A landscape with many peaks, sampled at points; each row gives a point and its height.
From any point a climber takes the steepest step (rise divided by distance) to one of its 6 nearest points. It stops when none of these is higher. Distance is the straight distance between rows; heights are no part of it.
(1490) h=538: [118 113 148 117 159 168 145  85 132  88 116 147 118 137 107 157  88 124
 128  98 155]
(517) h=635: [139 118 136 103 161 161 124 105 140 103 112 131 122 136 118 132  72 106
 139 135 156]
(1580) h=574: [117 125 133 140 127 144 128 112 128 114 127 127 125 123 116 146 111 131
 130 121 136]
(2613) h=330: [129 144 117 171 104  87 136 189 103 171 142 127 139 119 140 131 229 159
  95 127  62]
(1008) h=630: [142 123 133  92 154 169 118  90 150  90 110 117 109 141 111 133  55 100
 139 130 195]
(429) h=456: [ 91 123 146 150 136 123 154 143 101 121 143 154 130 127 120 174 156 143
  87  76 107]
(983) h=548: [ 99 132 148 174 117  99 159 150  99 141 148 141 142 126 141 141 209 159
  82  81  83]
(27) h=653: [140 121 137  92 161 180 124  86 149  70 116 123 114 142 111 150  49 100
 137 117 201]
(691) h=584: [148 147 123 150 103  81 125 175 115 162 132 121 143 117 140 103 195 145
 130 140  74]
(256) h=444: [ 90 132 159 152 142 155 156 118 118  95 134 135 106 135 101 191 120 136
  97  63 131]
(965) h=446: [154 130 125  66 144 169 105  77 142  93 103 108 114 133 114 118  37  87
 162 148 205]
(1161) h=569: [ 96 131 152 143 138 154 145 123 129 109 134 133 127 132 107 170 129 133
 112  71 123]
(1975) h=515: [116 137 125 200 100  95 155 189 107 173 142 143 131 127 143 145 245 181
  80 104  56]
(440) h=452: [149 121 124  97 141 148 114 107 132 116 122 128 122 137 114 122  72 100
 152 146 154]
(1210) h=648: [128 125 122 127 130 135 117 110 129 133 131 115 133 119 134 128 111 123
 142 143 134]
(88) h=466: [157 138 115  64 142 167  96  80 154 102  97 100 125 132 106  98  44  92
 170 165 196]
(198) h=485: [136 142 110 126 110  97 121 141 137 151 123 127 137 128 149 102 163 134
 142 166 112]
(1357) h=666: [120 132 131 132 114 119 131 144 128 150 126 138 133 122 146 134 140 126
 128 131 120]
(2206) h=488: [ 97 131 156 146 143 152 146 116 121 105 133 132 110 134 106 180 123 135
 101  67 132]
(716) h=575: [129 134 118 123 114 103 125 140 127 154 128 128 132 127 145 115 152 128
 140 149 118]
(75) h=502: [153 123 119  73 144 172 107  88 149 110 106 106 124 140 108 108  55  93
 162 160 182]
(1276) h=524: [105 131 162 134 139 157 152 100 118  96 126 144 107 139 101 175 101 130
 116  69 145]
(19) h=546: [151 122 122  91 145 155 107 109 137 117 116 123 129 146 114 115  69 103
 160 152 159]
(1046) h=509: [157 125 114  73 140 167 102  91 156 114 109 105 137 135 116  90  60  98
 172 171 179]
(1364) h=525: [118 132 132 156 116  95 139 155 124 139 126 125 122 131 143 119 172 148
 104 114  85]
(1228) h=608: [121 134 124 147 115  94 127 151 128 150 130 120 121 132 142 112 173 140
 117 122  90]
(896) h=536: [114 128 144 130 136 156 144  98 118  98 124 141 119 130 106 163 102 133
 130  94 148]
(1123) h=603: [129 133 125 120 125 121 125 129 129 148 127 133 138 122 147 120 136 122
 136 143 126]
(2168) h=611: [176 141 104 103 121 106  92 142 139 161 123 106 136 122 157  60 119 106
 173 208 133]
(1489) h=520: [112 138 133 189  98  93 159 177 103 156 147 144 133 126 142 147 237 175
  86 100  69]
(2560) h=483: [117 136 128 151 117  99 137 152 123 141 130 129 121 125 140 124 163 144
 103 115  96]
(2277) h=467: [125 131 136 127 137 159 141 100 126  94 123 144 121 131 108 148  93 123
 137 114 152]
(868) h=411: [124 126 133 130 126 123 131 130 124 144 126 129 133 118 145 131 135 123
 133 135 128]
(44) h=495: [ 91 124 156 148 139 148 145 131 122 115 137 140 127 131 112 177 140 134
 100  65 110]
(410) h=572: [134 127 119 118 142 141 115 110 124 115 122 125 123 132 121 138  86 115
 144 146 146]
(719) h=573: [129 140 131 150 114  92 132 162 114 154 127 122 128 123 144 110 189 143
 121 118  78]
(219) h=676: [126 119 138 108 161 174 136  86 144  78 118 132 117 143 110 147  72 112
 128 109 172]
(506) h=460: [145 140 104 135 103  98 119 146 143 154 118 123 134 122 147  87 167 141
 146 166  97]
(836) h=470: [155 142  96 132 110 101 114 152 138 153 118 118 129 120 154  86 154 132
 146 190 106]
(1088) h=507: [113 126 150 120 144 161 150  90 121  92 116 151 109 137 106 167  94 127
 124  80 153]
(141) h=473: [153 121 138  72 148 172 113  73 143  78 106 116 108 130 112 131  30  91
 152 133 210]
(2185) h=500: [150 119 125  86 153 168 108  93 145 110 109 113 124 147 112 115  65  99
 153 148 175]
(311) h=616: [160 120 104 115 131 117  97 119 154 133 123 105 138 129 135  83  96 117
 163 180 143]
(114) h=610: [ 82 127 143 169 124 113 159 136  97 132 152 145 126 130 127 165 188 163
  75  65  96]
(1943) h=496: [ 87 126 160 155 140 156 155 126 118  99 136 139 112 135 107 188 129 136
  82  54 121]
(2238) h=438: [104 133 142 171 116 105 156 155 106 136 143 137 135 122 139 136 197 160
  86 100  84]
(2630) h=521: [162 123 111  73 134 168  99  89 159 109 104 104 138 132 112  85  52  94
 172 182 182]
(79) h=614: [ 81 128 145 179 128 108 165 141  97 137 152 145 119 125 131 166 195 157
  73  61  95]
(1528) h=532: [102 132 154 141 139 154 144 107 115 100 124 137 107 137  98 182 111 133
 120  74 142]
(459) h=376: [158 144  97 123 111 103 110 151 140 155 119 117 137 117 158  82 148 122
 151 194 115]
(2272) h=492: [113 123 150 120 151 163 146  84 123  85 121 150 112 134 106 164  98 123
 130  86 153]
(325) h=674: [150 125 106 102 134 130 106 111 138 119 126 118 132 133 116 113  82 113
 160 160 143]
(2654) h=49: [117 121 134 138 125 140 127 123 125 136 129 130 130 121 137 139 124 127
 130 125 131]
(2394) h=281: [115 122 144 144 127 139 134 121 133 127 124 131 131 123 120 144 122 130
 129 112 135]
(369) h=491: [139 125 105 113 136 128 106 110 138 122 128 113 130 123 124 117  98 115
 152 156 133]
(1592) h=618: [106 125 145 148 130 118 141 147 133 128 130 144 136 127 127 151 141 133
 110 102 118]
(1797) h=459: [152 133 102 131 102  96 117 153 136 161 117 118 132 118 154  80 175 139
 146 175  95]
(1330) h=503: [118 143 135 183 104 100 157 169 100 150 148 141 135 121 142 137 218 164
  87 103  76]
(333) h=579: [138 142 126 154 111  89 128 174 112 162 140 123 136 120 141 109 203 144
 121 132  68]
(1053) h=428: [ 90 120 153 149 136 138 150 133 112 115 140 149 128 133 113 179 145 136
  90  69 110]
(2478) h=445: [148 143 100 124 114 102 116 144 139 150 121 123 133 121 156  90 150 124
 148 184 119]
(575) h=580: [ 73 118 164 199 123 120 172 139  99 123 159 159 112 134 117 200 178 176
  60  34 107]
(332) h=677: [122 134 131 158 121  94 139 159 111 147 134 120 125 117 141 118 185 146
 105 113  75]
(32) h=662: [139 112 132 106 158 165 127  95 138  93 116 135 117 136 117 136  70 110
 134 130 165]
(1590) h=221: [153 114 137  65 149 175 108  73 147  75 103 119 108 126 115 125  26  86
 163 133 212]
(1889) h=128: [112 121 142 139 126 137 130 127 132 133 131 132 132 119 132 139 126 130
 130 121 132]
(2008) h=675: [138 117 128 106 161 174 133  96 145  84 110 128 115 141 112 141  68 111
 130 124 169]
(2626) h=243: [114 133 141 172 117 104 155 156 106 137 142 137 138 122 138 126 197 161
  87 102  78]
(2370) h=606: [177 137 107  98 121 108  90 138 140 162 122 105 136 121 153  62 116 106
 174 206 137]
(2436) h=659: [158 117 115  86 138 148 105 111 146 123 119 119 137 139 113 104  66 103
 168 165 163]
(1105) h=607: [106 129 137 146 120 103 143 150 124 129 129 143 133 130 128 145 147 135
 105 103 110]
(2250) h=636: [125 123 121 129 132 144 118 109 130 120 125 120 127 123 119 140 100 124
 136 137 141]
(1756) h=664: [158 121 118  89 137 144 109 116 148 117 119 125 136 142 116 110  71 104
 164 160 159]
(2516) h=284: [120 123 138 131 125 130 128 133 128 141 128 129 128 116 138 131 131 126
 127 125 126]
(1664) h=638: [162 120 113  86 129 142 103 113 148 122 119 123 138 142 116 101  73 106
 170 173 166]
(2581) h=560: [162 123 111  73 133 164  97  97 160 117 107 101 142 129 115  84  55  93
 176 193 177]
(2475) h=540: [107 137 148 137 136 151 143 102 123  98 130 136 117 135 104 165 107 132
 127  92 143]
(1608) h=670: [172 121  90  67 117 127  83 114 150 144 111 103 133 119 138  75  73  95
 180 211 161]
(1676) h=542: [ 81 125 138 161 124 108 156 139 106 124 147 149 125 132 119 170 171 153
  81  72  96]
(1688) h=493: [ 86 123 146 162 123 117 157 137  97 126 151 155 119 126 119 180 169 153
  77  61 105]
(1232) h=564: [ 97 130 133 171 123 100 151 142 119 128 142 138 128 125 132 143 181 159
  85  88  94]
(452) h=612: [105 123 143 148 128 133 141 138 132 124 137 141 138 128 123 151 134 132
 113  95 123]
(301) h=453: [140 145 106 122 112 106 123 142 135 147 121 128 140 123 150  99 150 128
 145 174 118]
(1067) h=651: [173 122  90  84 115 116  83 117 155 158 119  96 133 122 147  61  91 106
 178 209 153]
(2221) h=512: [160 128 110  69 137 173  98  88 161 111 101 102 136 129 115  83  51  94
 171 186 185]
(725) h=631: [ 74 118 157 183 122 118 163 139  95 126 152 155 108 128 118 188 177 165
  67  47 104]
(1309) h=578: [132 120 130 120 137 155 131 100 126  95 120 140 122 128 112 143  85 122
 139 130 150]
(714) h=602: [ 78 122 148 174 121 119 163 137  97 129 153 154 112 127 122 182 174 162
  70  59  99]
(653) h=413: [ 86 124 161 154 142 153 157 130 116 108 135 142 111 134 111 187 134 138
  86  55 119]
(2218) h=587: [ 73 114 166 185 126 134 173 136  97 109 156 175 117 132 107 201 165 169
  62  31 108]
(1136) h=582: [ 80 114 166 165 139 155 167 125 106 100 142 159 118 129 109 194 153 157
  70  41 111]
(2455) h=588: [ 91 132 143 175 121 104 161 139  98 138 148 141 129 127 132 153 200 164
  79  75  90]
(2315) h=513: [116 127 121 189  97  90 147 185 109 181 139 142 130 124 148 134 252 182
  86 106  55]
(1693) h=517: [ 97 125 137 158 130 108 152 146 113 119 144 150 129 128 121 160 163 147
  92  84 105]
(2308) h=519: [161 120 116  72 134 165  99  99 158 119 108 113 143 134 116  87  63 100
 173 175 172]
(1332) h=450: [147 137 113 117 128 105 113 138 141 143 126 124 147 120 151  94 141 116
 150 175 127]
(118) h=604: [ 98 127 142 147 128 121 148 143 123 117 140 148 138 125 122 158 145 137
 105  84 115]
(979) h=643: [139 130 108 113 134 122 104 115 141 131 129 111 142 123 132 108 113 117
 151 158 135]
(1483) h=657: [171 118  94  73 118 126  88 116 151 144 115 106 129 120 136  75  73 102
 175 206 160]
(1927) h=497: [152 139 115 141 103  91 120 163 129 162 126 122 138 117 143  82 185 144
 145 154  86]
(2567) h=504: [133 140 107 131 109  98 125 144 137 150 126 124 128 130 144  97 172 142
 141 154  99]
(1401) h=624: [175 119  99  57 125 143  87 113 151 140 108 102 137 120 134  71  55  89
 183 211 162]
(2192) h=549: [175 126  83  54 117 127  80 117 152 141 110 103 139 120 136  67  70  91
 186 220 162]
(1535) h=474: [151 122 131  92 152 169 115 100 144 115 111 119 120 140 113 119  64 102
 151 145 167]
(1239) h=522: [119 126 134 135 131 151 136 105 127 105 124 131 118 123 110 146 102 130
 134 123 147]
(1014) h=514: [ 95 123 144 150 130 113 153 141 114 119 144 150 133 131 121 167 159 145
  93  78 109]
(2267) h=351: [ 85 120 147 156 129 126 152 138 101 121 147 158 127 128 119 179 161 147
  80  62 104]
(2653) h=669: [159 121 115  86 141 143 109 114 143 120 122 121 135 143 116 107  74 107
 165 162 156]
(556) h=291: [ 86 118 150 151 129 129 158 137 102 121 147 154 125 126 115 181 157 142
  82  59 108]
(581) h=567: [136 148 121 156 105  83 125 182 106 168 137 123 136 118 141 119 212 149
 114 133  69]
(204) h=494: [130 145 123 168 103  93 144 179  96 165 142 132 137 121 143 134 222 157
  93 126  71]
(1919) h=585: [128 136 116 123 118 115 125 136 127 146 127 129 133 124 145 119 148 125
 139 144 122]
(1537) h=646: [150 128 102 112 133 117 101 120 147 131 125 109 139 125 132  99 103 119
 158 169 141]
(2391) h=457: [111 143 142 175 109 103 158 161 100 142 149 141 135 121 145 134 209 162
  90  99  75]
(1629) h=535: [132 146 131 159 120  91 138 167 106 155 136 122 133 122 145 116 196 145
 111 121  75]
(235) h=633: [167 135 107 108 125 108  99 141 138 149 127 104 141 120 154  71 115 111
 165 198 134]
(866) h=533: [123 126 133 126 135 152 130 102 124 106 122 133 118 130 113 146  90 126
 138 123 145]
(853) h=576: [171 117 102  93 124 114  88 124 151 152 120  94 132 123 146  71  87 109
 170 196 148]
(1412) h=433: [148 126 133  75 148 171 112  80 144  90 103 105 113 134 108 126  40  91
 154 138 208]
(635) h=601: [172 139 105 109 121 101  97 147 142 155 125 104 136 120 159  69 125 104
 166 207 128]
(2496) h=594: [142 124 133  90 155 173 117  92 151  92 111 110 116 142 108 129  57 103
 143 138 186]
(397) h=571: [144 151 117 157 103  81 127 187 110 169 137 117 140 118 134 117 220 148
 120 137  72]
(2410) h=434: [129 142 118 175 101  92 143 184 100 168 144 129 128 122 146 136 232 161
  86 123  68]
(1876) h=681: [ 74 119 157 194 131 117 166 142  95 131 156 152 116 134 131 185 189 172
  62  40  98]
(613) h=472: [142 143  97 129 105 103 114 147 140 153 121 124 132 124 154  90 165 135
 142 179 104]
(1779) h=647: [143 125 134  93 153 172 121  88 151  74 115 120 111 139 108 142  47 100
 138 124 200]
(1129) h=559: [141 140 116 139 109  94 131 155 130 161 117 121 137 122 144  88 185 145
 139 147  90]
(535) h=620: [125 128 129 125 118 113 130 135 129 152 127 136 132 123 146 128 142 122
 132 137 124]
(722) h=592: [ 81 113 166 170 128 143 175 133  99 107 151 171 119 130 108 192 162 159
  67  39 113]
(544) h=661: [140 119 128  99 160 170 126  90 151  89 112 122 114 143 118 140  60 104
 137 126 183]
(2181) h=530: [112 132 151 127 142 152 146  97 123 100 124 143 112 133 105 170 101 132
 132  89 151]
(562) h=477: [124 146 136 177 107  95 152 171  97 149 142 131 134 119 144 129 212 158
  91 115  76]
(906) h=596: [ 98 123 154 144 134 137 141 130 132 117 132 136 134 131 110 163 136 138
 114  81 127]
(1381) h=506: [109 122 146 147 129 137 137 130 136 124 132 131 135 128 120 147 128 136
 124 102 133]
(1611) h=563: [ 93 128 153 145 143 136 150 134 122 116 139 143 133 132 109 169 143 135
 105  78 114]
(951) h=672: [150 124 112 101 138 131 101 111 141 121 128 121 132 134 119 114  77 109
 162 162 149]
(85) h=539: [106 132 151 142 136 149 144 106 120 106 132 135 116 134 103 170 116 131
 123  83 143]
(245) h=545: [ 89 121 148 145 138 133 149 137 120 118 141 150 131 133 115 170 147 137
  97  72 110]
(1546) h=531: [145 121 129  80 148 172 117  89 150  93 109 109 107 137 113 127  50  97
 145 134 194]
(1049) h=622: [117 126 138 141 117 112 139 149 131 140 131 141 127 128 137 136 143 135
 117 117 118]
(595) h=471: [163 119 114  79 130 149 102 110 154 125 117 119 140 138 116  93  61  99
 170 177 166]
(1807) h=656: [136 132 119 117 127 118 115 124 134 138 129 118 147 119 143 107 129 117
 149 159 127]
(1110) h=544: [150 121 135  80 148 173 114  83 149  81 110 114 107 138 115 132  37  96
 149 135 209]
(2194) h=21: [160 148 101 120 124 107 107 151 140 153 125 112 144 117 157  83 133 114
 153 198 120]
(1610) h=680: [131 125 130 102 163 174 126  85 153  75 115 127 111 140 113 144  61 107
 133 115 181]
(30) h=163: [154 145 103 122 119 108 110 146 141 144 122 116 138 122 157  84 142 120
 154 194 122]
(1599) h=541: [118 122 129 137 127 141 122 111 126 127 125 125 130 121 131 140 112 130
 132 131 133]
(605) h=562: [133 139 130 157 117  90 133 166 109 158 133 123 133 122 144 112 201 141
 119 124  75]
(1984) h=605: [109 124 146 141 124 132 137 134 133 128 136 139 140 123 125 147 132 129
 117 103 125]
(2093) h=593: [121 133 125 141 113 102 136 153 127 150 126 128 121 132 134 127 153 137
 110 120 103]
(2449) h=678: [133 125 116 119 133 126 111 116 132 130 131 116 139 122 136 116 114 114
 151 156 132]
(1176) h=652: [174 125  85  78 120 113  79 114 151 155 117  95 134 121 146  49  92 100
 189 216 144]
(1370) h=554: [ 93 130 131 157 125 106 153 141 108 127 148 146 130 127 124 158 168 149
  87  80  97]
(322) h=478: [ 86 125 141 150 126 116 153 143 103 122 144 152 128 129 116 175 165 146
  87  75 104]
(224) h=655: [173 128  86  72 113 116  75 120 155 149 114  97 130 122 139  62  85 100
 178 213 156]
(86) h=565: [ 80 126 141 168 123 112 158 140 101 127 153 148 121 130 122 173 176 155
  73  66  99]
(1339) h=518: [165 116  99  95 118 117  90 120 153 144 120  99 130 127 138  75  84 107
 172 195 148]
(2498) h=645: [177 120  99  67 120 136  88 114 151 141 112 105 136 120 132  77  64  96
 182 215 167]
(1895) h=537: [104 129 135 150 121 104 144 152 124 123 140 149 129 129 127 149 155 145
  94  99 108]
(1187) h=465: [ 87 133 154 184 119 106 164 151  93 145 155 151 130 134 136 162 212 169
  77  65  83]
(1039) h=641: [147 125 112 105 137 139 106 113 130 118 123 123 127 139 116 123  78 103
 159 153 145]
(1645) h=499: [126 139 136 164 112  97 140 170 105 148 135 127 131 117 145 123 201 150
 100 117  75]
(1644) h=625: [116 125 138 139 123 121 139 145 126 138 128 140 131 125 138 136 135 125
 121 116 126]
(1440) h=642: [152 129 109 114 130 113 103 123 149 137 129 110 140 122 138  86 108 111
 163 182 137]
(1353) h=529: [139 123 126 115 140 150 123 104 121 111 117 129 117 129 121 140  82 115
 142 140 144]
(1792) h=629: [178 127  99  82 122 107  85 124 146 161 119  96 130 121 155  51 105 102
 181 210 141]
(1802) h=668: [123 118 137 113 157 173 142  88 138  82 116 143 116 136 111 148  80 116
 132 106 165]
(1961) h=484: [ 87 124 153 152 141 142 148 133 113 113 139 146 129 130 114 174 147 136
  95  65 110]
(567) h=462: [165 143 101 112 121 102 103 148 137 153 123 110 133 120 161  76 128 113
 159 205 122]
(648) h=476: [145 139 108 139 107  99 118 149 138 162 120 128 132 123 146  90 176 144
 144 155  92]
(2398) h=553: [ 81 117 160 158 143 159 159 129 109 105 137 146 119 132 112 188 143 142
  74  53 110]
(1312) h=479: [119 128 141 122 145 155 145  97 128  89 120 146 119 135 111 158  93 126
 134 108 152]
(2116) h=694: [167 120 107  71 133 162  98 107 157 120 105 109 140 124 122  76  52  94
 179 195 170]
(225) h=621: [111 126 140 146 122 111 138 150 128 133 130 143 133 127 133 144 144 136
 113 110 117]
(1034) h=600: [139 139 127 144 113  91 127 157 124 160 129 120 132 125 141 101 191 139
 133 134  80]
(1813) h=534: [131 144 112 123 112  98 125 138 129 155 122 122 131 127 148 107 164 135
 141 147 108]
(2655) h=510: [127 142 129 167 113  96 141 176  92 157 139 132 135 124 143 129 211 155
  96 118  72]
(640) h=660: [174 119  89  71 116 121  85 116 152 145 115 100 128 120 138  70  75  99
 178 213 155]
(756) h=589: [ 78 112 165 167 131 145 167 133 102 108 143 165 120 129 112 189 157 154
  68  48 108]
(337) h=353: [168 118 102  86 121 130  92 120 150 132 118 111 135 129 128  89  72 110
 169 193 160]
(498) h=619: [147 118 141  80 148 171 119  81 147  72 113 119 113 134 112 136  33  92
 151 125 211]
(1901) h=570: [132 140 125 158 113  90 134 177 103 163 134 123 136 117 144 120 210 149
 117 126  68]
(2101) h=581: [ 88 123 148 145 134 128 146 136 122 120 135 150 135 131 115 167 147 133
 105  78 111]
(1475) h=516: [130 138 118 120 121 112 125 137 131 148 123 133 138 120 149 112 147 120
 142 156 125]
(99) h=639: [ 76 127 160 195 125 114 168 144  97 136 156 147 115 134 131 177 199 169
  66  42  89]
(307) h=398: [152 119 129  61 145 171 107  69 143  78 105 112 112 129 115 121  26  85
 166 143 211]
(703) h=590: [136 142 130 149 113  88 124 171 110 162 131 122 134 120 141 109 196 147
 128 128  71]
(200) h=103: [164 120 110  79 127 144 104 114 152 129 112 118 138 132 119  90  63 103
 175 182 165]
(1973) h=508: [120 142 129 183 102  98 154 179 100 161 146 138 130 121 144 141 229 165
  87 113  71]
(760) h=480: [150 125 133  79 146 172 113  85 149  90 107 107 108 137 110 123  40  96
 150 138 202]
(741) h=555: [170 128 107 105 129 112  90 130 149 149 125 100 136 120 149  68 102 108
 169 196 138]
(881) h=667: [138 123 136  99 156 177 124  88 153  78 112 123 112 142 113 139  57  99
 132 119 191]
(2175) h=397: [119 135 140 166 116  99 136 164 109 145 135 125 133 122 143 120 192 152
  91 116  75]
(1530) h=658: [140 129 108 115 137 121 108 119 142 131 134 110 145 120 138 103 120 116
 152 161 131]
(809) h=632: [ 78 120 156 184 120 113 162 140  98 136 158 145 123 128 130 172 195 164
  70  53  93]
(1078) h=654: [131 132 122 119 129 123 119 120 128 140 133 126 143 118 144 118 133 120
 146 152 130]
(637) h=577: [ 84 129 153 180 125 113 166 140  95 142 154 146 126 129 134 161 204 163
  78  62  90]
(1031) h=597: [ 79 115 162 180 125 131 173 137  98 110 152 167 116 130 113 196 164 164
  67  43 105]
(715) h=475: [156 128 121  63 143 168 105  75 146  94 106 104 123 134 109 110  38  86
 170 158 203]
(487) h=623: [116 131 130 140 116 101 138 153 128 148 127 135 124 126 142 134 149 135
 115 122 114]
(549) h=523: [117 142 139 187 102  99 163 178 101 153 149 150 130 130 139 148 234 174
  85  95  70]
(166) h=626: [123 138 119 134 115 101 129 148 128 152 126 128 121 135 145 116 160 138
 128 134 103]
(2444) h=526: [105 123 146 146 131 146 136 118 134 122 128 130 128 125 114 150 118 136
 125 104 134]
(656) h=671: [166 114 113  77 130 153 104 110 158 123 113 118 142 128 121  88  60 101
 177 186 170]
(1958) h=697: [144 129 105 109 140 126 101 107 139 128 126 114 129 134 124 115  91 108
 158 156 138]
(2650) h=396: [124 141 136 168 110 102 149 173  99 146 137 132 133 118 144 122 200 157
  92 114  72]
(561) h=543: [134 148 121 164 107  94 137 179  99 161 139 125 137 120 142 125 219 151
 105 126  68]
(2619) h=634: [119 137 123 133 116 105 133 147 126 153 124 133 123 130 140 123 151 132
 123 131 111]
(2412) h=568: [100 132 140 170 122 104 151 143 109 132 145 140 134 126 131 142 192 161
  81  82  86]
(1455) h=547: [104 128 135 159 120  99 143 154 123 133 139 130 126 123 134 133 176 150
  92 100  90]
(2223) h=489: [160 123  98 104 124 118  97 123 153 138 125 107 134 127 135  79  88 111
 167 186 144]
(625) h=640: [163 129 109 112 130 108 102 138 144 142 127 106 142 116 148  83 113 110
 162 186 136]
(49) h=586: [141 123 130 109 146 157 121 105 131 106 116 131 119 132 115 130  73 110
 147 134 152]
(2535) h=486: [154 130 117  68 138 171 100  82 153 102 105 101 121 136 107 105  50  93
 166 163 193]
(1790) h=391: [148 122 125  94 150 163 112 103 136 111 116 121 122 140 117 121  69 102
 154 142 153]
(520) h=490: [102 140 150 185 111 102 170 164  97 145 153 152 135 140 140 160 226 169
  79  71  79]
(1022) h=583: [177 126  76  63 115 113  78 114 161 150 109  94 136 121 143  48  84  93
 192 227 151]
(100) h=527: [107 129 131 160 119 102 145 146 123 133 140 135 122 131 132 138 162 149
  94 104  95]
(530) h=558: [ 69 113 169 190 128 131 177 138  97 108 162 171 115 136 104 208 171 172
  63  26 108]
(66) h=461: [162 118  98  95 124 121  96 116 154 135 124 111 138 130 131  86  81 114
 169 186 152]
(2434) h=598: [164 123 105 108 128 113  94 126 153 146 124 106 136 121 148  78  97 111
 162 187 141]
(1410) h=609: [ 78 115 156 174 121 122 167 142  91 119 148 163 114 127 115 190 168 156
  67  49 106]
(1319) h=613: [131 137 118 135 116  97 127 146 129 158 125 118 125 130 144 103 175 142
 134 135  94]
(2573) h=505: [156 121 121  80 147 165 107  98 154 114 114 113 133 144 113 102  62  99
 166 157 175]
(448) h=673: [133 119 134 115 159 169 132  92 139  91 112 141 118 131 112 140  74 115
 131 120 162]
(577) h=665: [135 118 136 114 158 164 134  96 134  92 117 140 121 134 112 142  81 117
 135 120 156]
(2179) h=552: [113 128 141 135 130 149 140 106 127 108 128 135 120 131 109 160 108 134
 130  99 143]
(2241) h=550: [ 81 121 159 157 142 159 160 122 109 102 139 144 115 133 103 193 137 147
  79  59 116]
(143) h=595: [172 115 106  67 121 159  91 110 155 128 106 107 143 119 123  79  54  94
 180 204 169]
(240) h=556: [173 132 105  98 125 111  88 137 146 157 122  97 138 121 154  61 106 106
 171 199 137]
(1337) h=481: [137 141 111 116 123 106 123 132 134 145 128 125 142 123 150 106 142 122
 146 161 124]
(1504) h=644: [175 123  90  62 119 132  87 116 148 142 109 110 142 120 134  70  65  92
 180 213 161]
(2366) h=561: [170 122 102  95 122 110  86 123 147 155 119 100 132 120 152  60 102 107
 171 200 143]
(683) h=487: [156 129 113  73 142 172 104  84 157 110 105 102 131 134 110  97  49  94
 173 170 194]
(988) h=617: [ 79 127 161 191 122 109 167 148  94 143 154 146 119 135 136 175 201 168
  70  54  88]
(1839) h=482: [112 132 135 164 120  98 139 154 113 139 135 132 125 119 136 124 182 150
  91 105  85]
(657) h=528: [107 142 143 180 110  97 162 168  95 143 151 147 140 128 140 146 223 171
  82  89  76]
(187) h=498: [147 116 133  98 156 170 117 101 143 108 112 118 114 140 115 124  59  99
 146 133 166]
(2373) h=599: [128 128 128 126 127 132 124 122 126 142 128 125 139 117 142 131 131 122
 141 139 131]
(616) h=628: [126 124 128 131 129 143 120 108 124 128 127 121 126 119 127 132 112 126
 137 135 136]
(2091) h=663: [150 120 104 105 132 123  98 112 149 127 129 110 135 127 126 103  89 116
 162 168 143]
(2407) h=591: [ 79 115 154 169 126 136 166 137  98 116 144 164 117 130 115 192 159 155
  66  54 101]
(2509) h=637: [121 135 128 133 115 110 135 143 126 149 129 136 128 124 145 126 147 131
 132 132 120]
(778) h=422: [137 127 111 118 134 135 108 113 132 121 131 116 129 129 124 130  92 115
 150 152 141]
(650) h=551: [111 130 132 149 119 101 137 157 128 140 130 136 123 128 136 137 152 142
 108 113 107]
(64) h=501: [117 126 146 124 144 156 148  92 123  91 127 150 118 137 105 161  94 129
 130  89 154]
(2542) h=650: [155 117 118  83 135 150 103 109 149 121 114 122 135 143 116 104  68  99
 172 165 164]
(1638) h=627: [123 139 122 126 116 104 132 142 124 149 126 131 131 126 146 123 153 128
 134 137 120]
(1068) h=615: [164 136 112 116 131 110 103 140 139 145 125 115 146 122 158  78 119 116
 156 194 129]
(2586) h=566: [103 132 139 143 130 147 139 118 136 114 133 129 130 134 109 158 120 138
 126  93 134]
(966) h=384: [161 125 100  91 124 128  99 121 152 129 123 113 136 136 121  93  75 113
 171 184 158]
(1266) h=469: [155 132 125  74 148 171 110  85 147  99 108 101 109 142 107 114  47  92
 159 147 200]
(2025) h=557: [ 98 130 130 158 122  99 147 146 115 124 137 139 127 128 128 143 171 151
  90  97  95]
(445) h=379: [ 85 120 159 151 139 147 151 130 113 113 138 151 124 126 106 187 148 139
  84  60 113]
(1122) h=511: [129 129 114 180 104  84 138 183 103 189 145 138 134 116 146 133 252 172
  94 122  55]
(2005) h=439: [ 83 117 150 160 127 128 157 136  94 117 150 159 116 126 115 184 158 147
  75  62 102]
(462) h=649: [147 132 116 119 133 115 110 128 137 134 127 119 148 117 144  93 124 116
 153 172 130]
(539) h=341: [ 91 125 154 149 143 152 149 129 118 114 135 140 120 131 109 180 134 137
  91  61 119]

Call two points neighbours if one is among the 6 nearest of the other. Go from one point of each pair to the other, from neighbour to neighbour, staying as high as possible. Name the lowest point that can't be avoided.
(1357) / (332) | (719)
(1610) / (2449) | (410)
(1876) / (2116) | (1895)
(2449) / (1958) | (1537)
(1357) / (2449) | (1123)

For each start below, name the point where the climber stops.
(2475) | (1357)
(1122) | (1876)
(1528) | (1357)
(965) | (2116)
(741) | (2449)
(2185) | (1958)
(539) | (1357)
(2573) | (1958)
(2626) | (1876)

Two climbers start at each pair of points below. Name the first point that both come to, or write never.
(204) / (333) | (703)
(581) / (1129) | (1319)
(1330) / (1455) | (2455)
(100) / (1370) | (1232)
(605) / (2655) | (703)
(520) / (2391) | (2455)
